Points, in no order, along strands that fork, close into loops and pass close to each other.
Points whose rows are less than 54 apart are linked; no others are. Some points are linked to none.
(656): [  1   7  -1 -16   3 -16  -9  -2   2  -3   1   2  11   8  -6 -16  12   9
   6  27 -16   0 -39  -4]
(77): [ 18  -4  10  -4  -2 -20 -18   2  13 -16   2   7 -17  17  14   9  -6  -3
  10  21  -5  -5 -12 -22]
(156): [26 -8 -3 25 -9 -1 -2 23 18 11  4 14  0 -9 11 17 13  8 -2  2 -3  0  7  5]
(428): [ -2   6  -1   9 -17   7   8  19 -26   7   8   9  35 -26  -2  -1  18  15
 -10   4  14   5   5   8]
(99): [  4  -1   2   2   4 -19  12  -3   1   3   5  -4 -10  12  -1 -29 -11 -27
   7  -8 -17 -27 -11   8]
(782): [ -2  -2 -13   1 -19   7   3  12 -17  -2   1 -14  32 -16  -6 -32  14  -1
  -9  -8  -5 -18   5   8]
(329): [ 12 -29  -7 -15  12  11   8  14  16   6   2  17  -2 -23   3  -6  23   8
  -6  19  -9   7   8   0]
(276): [  3 -24  -2  26   6  -8  -4   9 -13  -9  13   7 -27 -22  -7   8  -5   3
   7  -7   1  23  19  24]
(754): [ -3   0  -4 -27  27   5  -1 -14  29  10  -8   8   1  10   0   9   4   6
   1  14 -10   7 -27  -2]
(239): [ -4  -3   6  -2   1  14   6  23  -6  17   3 -12  19  15   3   1   9   5
  -3   6   3   7  -8  23]
(859): [ -4 -16   8 -18  16  10   7  -5   9  -2  -3   1 -25   7   8  18 -13  -6
  -1   7   7  21  18  -6]
(614): [ 14 -18  10  -3   3 -23  -3  -1  -2 -24  11   6 -35  -4   7  -9  -4  -5
  14  24  -3   9   2 -20]
(604): [ -5  18   0 -19  25 -19 -12 -30   7  -1 -11  -9   4  23  -6  -5 -32  -3
   7   5  -2  -6 -38 -13]
(421): [ -1 -19   3  28   2  -3  -7  17 -36 -11  11  -3 -12  -7  -3   2 -10  -1
   2  -3   7   6  15  26]
(306): [-13  -7  -8  -7  12  -5   1  17 -11   0  10 -13   6   4 -17 -24  16   1
   1  18 -19   7 -22  29]
(865): [-16  -9  -4  -8  15  12  -7  -9 -12  -6   0 -10   6 -11 -16 -29  -2  17
  -5 -17 -10 -20  -2  18]
(474): [ 14  35   1   3   1 -25 -21 -27  11   0 -13  12  12  12   6  11 -13   5
   6  -3   5 -15 -30 -29]
(833): [ -6 -29   4  -2   3   3  19  -3 -18  -8  13   5 -27 -18 -11 -10   5 -12
   4   9   5  13  33   0]
(288): [ -1  12  -6  23 -16 -23  -6  -8   7 -14  12   8 -16 -12  -6   0  -2  -5
  14 -24 -12   2   0   2]
(688): [  1  16   6  -1 -16  -8 -17  -8 -17 -10  -3   0  15   6   2 -11  -3  13
   2  -7   3 -18 -17 -20]
(406): [-20  -5   1  -9 -17  21   3  -4 -29  -6   0 -11  15  -6  -7   5  18   6
  -8   9  18  24  23 -18]
(310): [-20 -16  -3  -4  17  11  -6 -11  23  -6  -3 -23 -19  -3  -5  11 -20  -3
  -7 -26  -5  16  21  12]
(556): [ -6  -7  10  -1   2  14 -14   9  -7 -11   1  -7 -10  17   1  29  -3  19
  -1  15  13  37  -5   1]
(851): [ 15  15   4  -1  -9  -1 -13  -7   0   8 -18 -25  14  39  15  10 -21 -14
  -5  -2  17 -20 -13 -18]
(719): [ -9  29   7  -1   3   6  18  -9 -20  12  -1  11  13  13  -1  -3 -16   1
   6 -18   3  -9 -20  16]
(503): [  5 -25  -4  -5  15 -12  -2   6  15 -19  10   8 -29  -8  -4 -10   8   6
   9  20 -18  19  -2  -1]
(212): [ -1  23   7  14 -19  15  10  -3  11  16  -4   1   8   7   8  38   3   1
 -11 -17  22  10  15 -12]
(477): [ -1  32   4   7 -12  -3  12  -8  -1  12   3  13  10   9   7   9  -5  -4
   3  -5   7  -4 -13   1]
(615): [  6   2   4  -8  25   4  -8  -8   9   7 -23  -7  -2  15  10  -1 -34   0
  -4 -18  -2 -30 -10   8]
(46): [ 15 -15   3  23  -3   4  14  29  -3  12  10  15 -11   0  11  17   8 -10
   0  14   5  13  20  14]
(311): [  1  -7 -10   1   0   5   7  -7  12  -2 -16 -11   2 -14  -4 -20  -1  -9
  -3 -36 -10 -30   9   3]
(500): [ -5   7   1  -1 -17  -8  -4 -24   6 -16  -4  -6  -8  -5  -3   6   2  -9
   4 -11   3   4  18 -29]
(397): [  9   3  -8  10 -18  -4  -9  -3   4   4 -13 -26  17  10  -5 -20  -4  -7
  -6 -29  -5 -35  -6   5]
(389): [-11   8   3   6  -1 -17  -4  -9 -10 -10   5 -20  -6  19 -10 -27 -21 -15
   6 -15 -14 -21 -12  12]
(740): [ 11  -3   9  -2  -9  -5   9  13  -2   0   3  14   0   2   9 -12   7  -7
   3  13  -3 -12   3  -7]
(703): [-12 -27 -12 -11  13   0  11  16  -6  -3  16 -12   2 -15 -20 -21  25 -12
  -1  21 -12  13   3  23]
(123): [  0  -3  11  -2  -1   8  10   2  -3   3   0  18 -22   6  13  28  -8  -3
  -2  15  14  15  18 -14]
(314): [ -5  -5   7  -2 -12   5   0  18 -40 -10   5 -11  19  -5  -5 -29   4   1
  -6   9   3 -20  -1   4]
(547): [ -4   3   0  -8   1 -16  -6  14 -17   1   7  -7  15  14 -10 -30   6   6
   5  25 -23  -6 -34  11]
(841): [  4 -19  -3 -17  -1   5  -2   9   0  -5  -1   2   7 -11   2 -12  19   2
  -3  24  -7   0   8 -11]
(798): [ 21  12  -5   0  13   2   0 -14  23  13 -26  12   6   4  15  16 -22   0
  -5 -13   8 -33 -11 -10]
(508): [  4  11  -3   7  -2  13  -2 -10  33  11 -10   4   1  -1  11  22   1   5
  -4 -21   6   3  10  -2]
(203): [ -3   1   6  -7 -23  -4  -2 -11 -16 -21   0   4  -3  -7   4  -7   7  -2
   1   3  10  -2  18 -37]
(899): [ 17  -7   4   2   6 -12 -19   7  26  -6  -4   0 -15  21  15  22  -5   6
   4  15  -7  13 -11  -5]
(643): [ 18  24   0  -1  -1   5 -11 -10  21  18 -26   3  21  22  16  25 -16  -5
  -7  -4  16 -20 -11 -21]
(161): [  3   4  -6 -18   1  -8 -28 -11  11 -16  -7 -10  12   3  -8  -5  10  20
   2  13 -12   4 -33 -17]
(583): [ 21   9  -4  21 -13 -13  11  23   6  12   4  21   6  -6   6  -4   7  -4
   2   0  -6 -20  -9   6]
(110): [ 10 -17   5  -3   5 -10  22  10   5   2  11   5 -15   7   8 -23   6 -23
  12  11 -11 -16   5   6]
(98): [ -1  19   6   2 -10 -22  -8 -20 -11 -16  -2  -3  -3   3   0 -18 -21 -11
   9 -18   2 -27  -8 -17]
(487): [ 15   3  -6  15 -26 -14  -8  12  14   1  -1 -24  12   5   2 -12  10 -17
   1 -12 -10 -12  -1  -1]
(623): [-21  18   5   0   2   8   7  -8 -23   7   2   0  14  -7 -10 -18  -6  13
   5 -23  -2  -6 -11  24]
(210): [ -2  10 -10  -4 -13  13   9  12  -9  18   1   2  43 -24  -5 -16  18  16
 -13  -7  -1 -12   2  13]
(79): [  8  24   9  15 -18  -6  11   1  12  15   6  17  -1   8   7  31   5 -15
   2   1  11   1   5 -20]
(408): [  9  -4  -4   0 -15  19  19  23   3  22   2   6  22 -10  14  14  23  -3
 -19   8   8  -4  24  -8]
(650): [  5  -4  12  -3   6  10  17  19  -9  15   6  27 -10   6  15  19   7   2
   1  19   9  14   6  10]
(570): [ -3  -5  -8 -13  11  14   8 -14  29   9 -12   0   3  -6   2  -2   6 -11
  -6 -19  -5 -10   9   2]
(470): [ -6  36   1  -4   0  -6 -14 -33  13   2  -5  11  13   2   2  25  -5  12
   3  -6  12   3 -20 -32]
(766): [ 12   8   1   3  13   3 -13  -5  32   8 -10  -3  -8  22  17  31 -18   7
  -2  -4   1   4  -9   4]
(87): [  1   5   0  -1  19  -7 -21 -22  27  -6 -12   7 -28 -12   8   9 -41   3
   4 -28   0  -5   3  -3]
(298): [-25   1   4 -11  20 -17 -10  -6  -5 -21  13 -28 -26  13 -14 -12 -21  -4
   5   0 -14  13 -14  12]
(834): [  6  -7  -4  28  -9 -23   6   8   0  -7  18   7 -25 -13  -4 -11  10 -16
  14 -11  -9  10  12  15]
(153): [  2  -5   0  17 -10  12  26  10 -31   4   1  29  -6 -24  -2   8   9   5
  -4   0  17   5  29   4]
(111): [  2  17   6  -6 -11  -3 -19  -4  -7  -8  -5 -16  11  25   4  10 -10   5
  -2   8  11   5 -17 -18]
(172): [  8  -1   1  13 -16  12 -12  22  -3   6  -1 -14  21  12   9   9  12  13
 -11  11   7   8  -1   1]
(795): [  2   4  -1 -18  24   2 -18 -13   0   8 -19 -23  12  29  -2 -12 -27  -1
  -4   0  -5 -23 -26   0]
(4): [ -2 -29  -3 -25  21  21  15  -4  22   8  -1   8 -18  -6  -2   5  11  -3
  -3  13   1  19  17  -3]
(661): [-15 -10  -4   0   9  22  15   1   5  16  -1  -2  -7  -8  -6  21  10  -5
  -4  -8   5  27  23  28]
(166): [ -9 -31  -5  -3   8   4  14  12 -21  -8  12  -4  -8 -21 -15 -26  14 -14
  -2   7  -3   3  22  11]
(379): [-18  -5   0  -2  14  16   6   7   4  10   4  -3  -6  12  -5  14  -2   3
   1  -1   1  18   1  32]
(534): [ 23  13   2   9 -30   9  -1  26   2  13  -5   1  28   2  17  15  14   3
 -16   5  15 -13   8 -13]
(591): [ -6  17  -5  12 -18 -19  -9 -22  10 -14   6  11  -7 -16  -9   1  16   2
  10  -8 -13  13  -1 -14]
(838): [ -2  10   7  18 -16   8   6  18 -35   3  12  25  16 -17   2  15  10  17
  -7  13  22  14  11   1]
(708): [ -9  -9  -3  -2   9  17   9  -6  -9  -5  -6  -2  -5 -20  -4 -22  -8   1
  -4 -30   0 -28  18  10]
(868): [-15  -1  -6  14 -16   9   6   2   2  -2   6 -29   5  -2 -10  -2  15 -22
   2 -19   1  17  17  14]
(69): [-34  -1  -1  -8  14  -6 -12  -2 -17 -25  11 -33 -11  -1 -29 -14  -4  13
   1   1  -7  19 -13  10]
(34): [-25  12   1 -22  29 -19 -11 -23   7 -15   0 -22 -20  18  -8  -4 -39  -6
   3   4  -6   3 -22  -3]
(14): [  0 -29 -10   6   3   2  13 -16 -13 -10   3  22 -29 -34 -12  -5  -6   9
   6   2   2   9  42  -4]
(852): [  5 -10  -2   9   1  10  13  -1 -15   1   6  33 -13 -29   0  -3   7  16
   7  -6   2   4  20   3]
(765): [  0  23  -1 -18  18   2  -2 -26  21  12 -11  18  17   2   5  19   0   3
   2   5   6   2 -19 -18]
(201): [ -6  -4   7  13 -14   2  -4  12 -37 -14   9  -6   2  -3  -3  -9   1   5
   7   5  11   5   8   3]
(296): [ -5  -4  -7   0  -5  23  27  15   4  29   5  10  13  -7  -1  14  25  -8
 -12   6   5  15  20  14]
(292): [  6  -9 -11 -21  11  -1 -17  -5  36  -6  -9  -9   3   3  -3   6  18  19
   1  19 -15  14 -19 -12]

A fork is a point with three links, a tip a point with one. Leave the first point through the second and follow the links. Name the first fork or tip that comes.
(643) / (798) -> (69)
(547) / (656) -> (474)
(69) / (298) -> (740)
(306) / (703) -> (203)
(212) / (79) -> (311)

A piece is all that can be reached along the links. How many separate loops has the piece of each point below (a circle has one, a figure eight two, a Y none), and how many tips (points with one link)?
(754) -> loops 0, tips 2
(766) -> loops 1, tips 2
(172) -> loops 1, tips 0
(798) -> loops 1, tips 1
